Each row is a point on a landscape with many peaks, with its height.
A climber steps from a point to whichever of its 5 nearest points has the largest rise for the distance, and stops where none of them is higher. Distance is the straight distance between rows; heights are no part of it.
gop (h 710): [-23   1  26 -27  -5  17 -31   4 -19 -13 -11  -9 -17 -12 -42  25  29  -3
  15   1]
Luf (h 736): [ 15  -4   1  25   3 -16  33  11   8  13  -3 -16  42  57  17   2 -21   2
 -11 -10]
fabo (h 677): [ -6   0   7  23  11 -18  17   0 -17  17   4  -8  42  44  10 -17 -11  -5
  -6  -1]
dib (h 636): [ 23 -17   2  18  -1  -9  18  22  -4   0   6  -4  44  43  10  13 -13  -8
 -10   2]
tavu (h 680): [ -7   0  -7  -8  -6   5 -22   4   5  -6  -9  13 -18 -19 -16   3   8   2
  -1   3]
bipu (h 570): [-22  14  20  11  15 -13  10  -8 -32  16  10 -17  35  36  22 -23   9  -3
  -2   7]
Nufiv (h 301): [ -3   6 -19  19  -4 -12  14 -19  25   3   5   7 -23 -17  10  -5 -18 -15
  -5 -27]
bis (h 749): [ 27  -2 -18 -18 -17  44   7   3  36  -7   0  11 -17 -11 -16 -16  19   3
  10  20]
dul (h 600): [ 26  13   3 -12  -6  20   4  26  35  -5 -18   8 -15 -12  17  -5  -9  19
 -15  10]
roru (h 592): [-16  -2  -9 -16  -7  19 -28  -6  -4 -11   1  31 -33 -26 -22   1  11   4
   9   0]
maner (h 696): [ 14  -3   3  25  14 -18  24  10  -1   9   5  -4  44  53  11  -4  -5 -10
 -11  -7]
Kezo (h 348): [ -6  -4   4 -14 -11  -2 -25  17 -11  -5 -17   8  -2 -17 -26  13  10   2
   7   8]
Lanop (h 601): [ -2  -6  -8 -30  -5  26 -18   3   8  -8 -13  26 -23 -11 -29   0  25   5
   9  17]
fibun (h 573): [ 33   6 -15 -26  -5  34  -1  23  29  -7 -17   2  -5  -6 -11 -15  11  12
  -1  27]
Fis (h 597): [ 28   4  -7  -1  -1  -5  -7  21  10   5 -16   7   0  -6  -3  16 -12   7
 -19   3]
teze (h 247): [-20  -8  11  12   9 -21   3 -12 -33   0   9 -18  12  -2   4   5   7 -18
  12   0]
zorom (h 461): [ -8  -2  -8  14   9 -23   1 -15  -5   7   4  -4  -5 -12   1   5  -2 -13
  14 -13]
venev (h 210): [-27   0  11   6   2 -15  -4 -10 -35   6   9 -27  -3 -19  -9  14  14 -19
  11 -13]
Dum (h 340): [-19  -3   4 -24  -3   3 -22   8 -34 -11  -3 -11  -7 -19 -24  21  15  -6
  10   1]
vosib (h 408): [ -7  -4  -2  13   7 -17  -4 -10 -14   6  -2   5  -5 -12  -3   9  -7  -7
   2  -5]
lod (h 94): [-29  31  24  23  18 -17  -3 -25 -40  15   3 -13  13  22  17 -39   5  14
 -17  -7]
Sigef (h 631): [ 21   3   5 -16  -7  41  11  10  47 -13  -5   8 -26 -15  12 -22  -5  24
  -7  16]
tul (h 363): [ 29 -11   4 -12   5  -6 -19  29  -5   1 -26  16  14  11 -19  18   1   2
 -14  21]
lodu (h 371): [-19  -4   4   1  -1 -13  -6  -3 -21   4   7 -17  -2 -21 -10  24   8 -13
   9  -8]
zeto (h 605): [ 23 -12   8   6   8 -12  -2  35 -23  -3 -10   0  30  21  -9  31  -3   4
 -15  13]
fuleg (h 591): [ 18 -17   8 -15   7 -13 -17  19 -30  -9 -21   1  30   8 -11  28   2   4
  -2  25]
leran (h 428): [ -6 -12  21 -16   7 -12  -1  16 -39 -11   4 -34  38  35  12  23  13 -18
  -1   9]
Domu (h 540): [-28   3  11 -36  -3  26 -29   0 -13 -14  -8   7 -18   0 -36  15  27  -2
  26   4]
vezig (h 666): [  3 -11 -17 -21 -14  48  -8  -8  25 -19   9  25 -22  -5 -24 -16  18  13
  15  21]
pozok (h 434): [-29  18  28  -3  13  -7   6 -10 -36  16   8 -33  26  14  11 -20  11  -7
  -2   0]
Kapif (h 628): [-13   7  11  20  12 -21  14 -10 -30  14   3  -9  29  38   8 -19   0  -9
   5   4]
viv (h 378): [-26  -4  -3  -8  -1   2 -21 -14 -13  -6  16   3 -19 -24  -8  19  12  -5
  11 -14]
Mezab (h 526): [  1 -17  17   4   4 -12  -3  16 -30   0   4 -21  26  15  -5  22  -1  -8
   4  12]
folo (h 460): [ -5  -7   7  23  11 -28   6  -7 -26  16  12 -16  25  14   3   0  -4  -9
   2   3]
rit (h 753): [ 22   8 -14 -22  -8  51  13  18  47 -14  -6  -3 -16  -9   6 -17  17  15
  11  34]
Parof (h 638): [ 15 -17  11   5   9 -20  -4  27 -21  -6  -3  -4  27  16  -6  26  -5   4
  -9  15]
vufa (h 241): [-29   5  -3  -1  -3  -7 -19 -18  -3  -3  21   8 -28 -34  -9  16   6 -10
   9 -18]
Gir (h 232): [ -8 -10  17  -7   4 -13 -16  15 -43  -7 -16 -29   8  -7 -11  30  12  -8
   2   1]
kifu (h 193): [ -9  -7   6   2   0  -9 -13   1 -21   3  -1 -10   4 -17  -6  18   6  -7
  12   1]
rerap (h 521): [ 32  -2 -11   5   3 -16   8  22  14   7 -16   2  19  20  12  14 -18   3
 -19   4]
Vip (h 316): [-23   2 -18  13  -9  -9  -9 -30  10   6  23  13 -33 -34   1   3  -4 -13
  11 -26]
puse (h 18): [  7  10 -11 -12  -7  11   6  -3  37  -3   0  14 -30 -28  28  -3 -22  10
 -15 -17]
luve (h 311): [-14   8 -11   6  -2  -6 -16 -23   1   4  21  13 -32 -33  -8   9  -3  -5
   2 -15]
Vomi (h 403): [-29  10  16  17   8 -17   7 -37 -34  14  13 -15  11   0   5 -20  11 -13
   0  -9]
gibil (h 568): [ 24 -19  14  13  16 -12   1  34 -21   1   1   0  47  40 -11  32   0  -1
  -9  13]
deru (h 396): [-15  -3  16 -25   0  -8  16  -7 -52  -8  12 -49  24  20   3   4  22 -30
   0  -5]
Bogop (h 346): [ -2  -1 -15  15  -6 -15   2 -11   8  10   8  10  -9 -21  10   6 -12  -6
   4 -21]
Ful (h 563): [  3 -12   6   1  -3 -20 -16  20 -25  -4 -14  -2  19  -4 -10  22  -1   7
  -3  13]
fav (h 362): [-19  13  23  21  11 -15  10 -15 -37  16  10  -8  17  28  16 -29   3   7
 -10  -6]
kab (h 684): [ 18   7 -17 -22 -13  37  -6   5  40  -6  -2  18 -17 -12  -9 -16  13  13
   3  15]
Rabe (h 497): [-12   7   3  17   5 -21   7 -20 -29  18   2 -17  25  15   7 -17   0   2
  -1  -9]
fesu (h 351): [ 13   4  -7 -12 -11  32   1   8  43 -16  -7  10 -33 -26  19 -13  -9  18
 -13   8]
feg (h 536): [-15  11  -8  26  -4 -14  -3 -23  -6   7   5  -3  -9 -21  10   1  -3 -15
  16  -9]
rede (h 196): [-32  12  10   5   9 -13   8 -11 -34   9  17 -42  17   1   6  -3  16 -21
  16  -3]
bas (h 674): [ 15   6  -5  -9  -5   3   4  22  22  -2 -15  15 -19 -11   2  -3  -7   7
 -15   3]
kuzoz (h 672): [ 32  -9   3  27   4 -12  26  14   1   9  -2 -13  31  42  13  11 -14   2
 -14  -3]
lita (h 493): [ 27   9  -4  16  -1 -14  26  12  22   8 -17  -5   4  11  11  15 -29   5
 -18 -10]
mudiv (h 488): [  1   2 -10  -6 -11   2 -21   2   6   0   7  18 -17 -24  -8  -2  -3  -3
  -5  -6]
Rugi (h 441): [ -9   1 -12  -7 -12  22  -3 -22  48 -21  17  17 -42 -28  19 -11 -23  18
 -11 -22]
kefa (h 360): [ -3 -16   9  -9   3  -4 -21  20 -27  -3 -10   2   4 -10 -20  22   8  -3
   4   7]
satem (h 422): [ -6   3  -7  26   1 -25  14 -20  -8  19  -8   1  -1   0   0 -23 -10 -14
   0 -19]
roseb (h 159): [  7  14  11   6 -12  15  19   6  56  -8  -1   9 -28 -22  47   5 -31  24
  -1  -2]
lus (h 501): [ 18 -16 -25 -33  -9  43   1  -1  29 -19  10   7 -18  -2 -21  -6  28   0
  31  35]
novi (h 352): [-13   4 -22   6  -7  -1   1 -25  29   2  10  11 -36 -30  13  -7 -23  -2
  -4 -27]
kevon (h 598): [-32   3   0 -28  -1  27 -32 -11   3 -19  10  24 -31 -13 -35   4  14  10
  25   6]
fedu (h 484): [ 28  -3 -13   4  -1 -19  18  13  25   3  -9  -8   9   0  15  16 -28   3
 -21 -14]
Pof (h 503): [ 10   9  -6 -11  -2  49  -1  -3  55 -14   3   8 -27 -25   8 -18  -2  30
  -6  10]
Kuni (h 675): [ 20   7   5  26  12 -18  39   1  19   6 -14 -15  19  41  27  -3 -28   4
 -13 -18]
gizad (h 602): [ -6   0   5  29  11 -20  21  -9  -7  19  -4  -7  29  29  11 -25 -10  -3
 -14  -4]
liti (h 565): [ 22   1 -12 -16  -5  20  -8  11  16  -3 -17  20 -11 -10 -12  -9  -1   8
 -10  12]
dupog (h 609): [ 25   8  -6 -20  -2  34  11  26  40  -5 -21   9 -13  -9   8 -14  -3  18
 -15  19]
Nodif (h 483): [ -6   2 -15  -6  -7  22 -22 -13  26 -11  12  32 -35 -21   1  -5  -7   9
  -7 -17]
zege (h 673): [ 27   1 -10 -15  -5  16  -6  23  18   0 -22  15  -2  -1  -7  -6   3   4
  -3  26]
zukad (h 625): [-20  -7  -5 -33  -1  38 -16 -15  13 -19  13  20 -27  -3 -36  -1  31   0
  43  12]
nenit (h 773): [-19   1  -5   1  -2 -22 -12 -19 -14   9  13  -8  -8 -20   4   6   7 -10
  15 -15]
dozoz (h 365): [  9  17   7 -12  -7  38  20   4  54 -19   4   6 -30 -25  33 -20 -19  37
  -8   3]
Sikur (h 571): [ 18   9  -2  19  -1 -18  35  -5  25   9 -11 -11   5   6  28  -3 -28   1
 -15 -20]
Sozup (h 413): [-23   0 -14  -7 -11  13 -22 -34  24  -2  29  28 -45 -27   1 -12 -20   2
  -4 -21]
fof (h 494): [ 30 -18 -27 -25  -6  46   3   8  43 -21  10 -17 -19  -5  -3  -6  25   7
  28  37]
Mibes (h 406): [-18   8   8  28   5 -22   5 -18 -22  23  -1  -2  17  17  11 -32  -5  -3
  -2 -13]
Zed (h 436): [  4  -2  -7  19  -1 -30  14  -7  -8  15  -5   0  13   8  10  -8  -7  -7
   0  -7]
gabol (h 349): [-16   6   8  16   4 -24   9 -15 -22  13  10 -18   9   5   1  -5   8 -10
   7  -3]
pob (h 644): [-11 -12  15  -2   9 -17  -5   3 -39  -6   1 -31  12   8   1  13   4 -16
  10   0]
timu (h 240): [-28  -3  11  -6   2 -12  -7 -11 -42  -2  13 -35   4 -10  -7  19   9 -19
  13  -7]
Dodan (h 443): [  7 -10  -5  -9  -9  -5 -13  22 -11   4 -16  12   0 -17 -17  15  -2   4
  -8  12]
morab (h 370): [-12  -6  13   6  13 -22   8  -1 -37   5  13 -28  31  26   9   6   4 -18
  10   7]
vot (h 176): [-13  -8  19  -7  -6   4 -20  10 -33  -9  -5 -25   1 -14 -14  28  11  -9
  10  -3]
Zuzi (h 376): [ 23  19  -1   5  -8  -8  25   6  44   8  -6   1 -14  -2  38   7 -34   4
 -11 -17]
Nopa (h 588): [  4   3 -14 -16  -6  27 -11   0  27 -20   8  29 -27 -19  -9  -9   7  13
  -8   2]
mivi (h 618): [ 13 -16 -29 -27 -15  39  -2 -13  33 -14   6  14 -17  -9 -20 -11  25   6
  21  18]
Ruma (h 359): [-31  22  25   6  14 -11   9 -26 -44  14   8 -27  19  16  16 -25  18  -7
  -3  -2]
Sema (h 511): [-13  -3  -4 -11 -13  14 -24 -14   7  -7  17  30 -32 -26 -15  -1  -8   9
  11 -17]
ribe (h 803): [ 10  10   0  29   8 -15  43  -3  14  12 -10  -3  25  40  21 -16 -23   2
 -11 -23]
votez (h 150): [ 34   4  -1 -13  -1   2  -1  31  14   5 -21  20   8  -4  -8   7  -6   7
 -21  15]
Fulev (h 502): [ -4   3 -11  -6 -10  33 -14 -14  41 -22  13  28 -35 -26   5 -16  -5  17
 -14  -8]
Mifer (h 639): [ -8  -7  -6 -28  -5  40 -16   2   6 -11  -4  18 -17  -9 -35  -6  30   9
  36  21]
loz (h 514): [ 16 -11  -5  17   3 -24  10  13  -9   7  -1   1  19  15   7  12  -6  -5
 -13  -5]
fik (h 538): [  2  -4   4  15   5 -25  16   7 -26   6   2 -14  33  30  11   4  -2  -9
   3   5]
botef (h 543): [-18   2  -6 -22  -1  28 -26 -15  15 -22  20  33 -37 -21 -20  -5  10  15
  16  -2]
gadas (h 527): [ 34 -10   2   5   6 -23   2  20  -7  -1  -7   0  29  21  -3  18  -6  -6
 -19  10]
tuduz (h 603): [  5  11  12  23  12 -14  22  -3  -3  17  -2  -8  37  55  19 -27 -13   5
 -18 -19]
bimud (h 510): [ -3   4   2  32  12 -27  20 -20  -6  11 -15  -3  16  20   6 -27 -15  -4
  -9 -20]
Ziba (h 544): [ 10 -14  -6   5  -2 -12  -7  10  -6   5  -4   9  -1  -4   2  21  -8  -4
   0   2]
nid (h 375): [ 17   1  -4 -23 -11  20 -12  24  11   0 -13  24  -3 -12 -20  -4  16   5
   3  23]
lafuf (h 661): [  5  -4   6  28  12 -29  19  -8   5  10  -1 -10  25  35  14 -16 -13  -9
 -11  -6]
pazi (h 498): [-27  11   0  29   5 -16   9 -34  -9  14   5   3  -2 -11   3 -21   1  -8
   6 -17]

Two climbers start at each pair of points below. Name the first point that both come to, or write -.
Rabe, gizad | fabo
kevon, Fulev | bis
Rugi, botef | bis
fav, gabol | Kapif

Where does a climber stop that starts at each point below?
pozok | ribe
Mibes | ribe
lod | ribe
bimud | ribe
zukad | rit
Nodif | rit
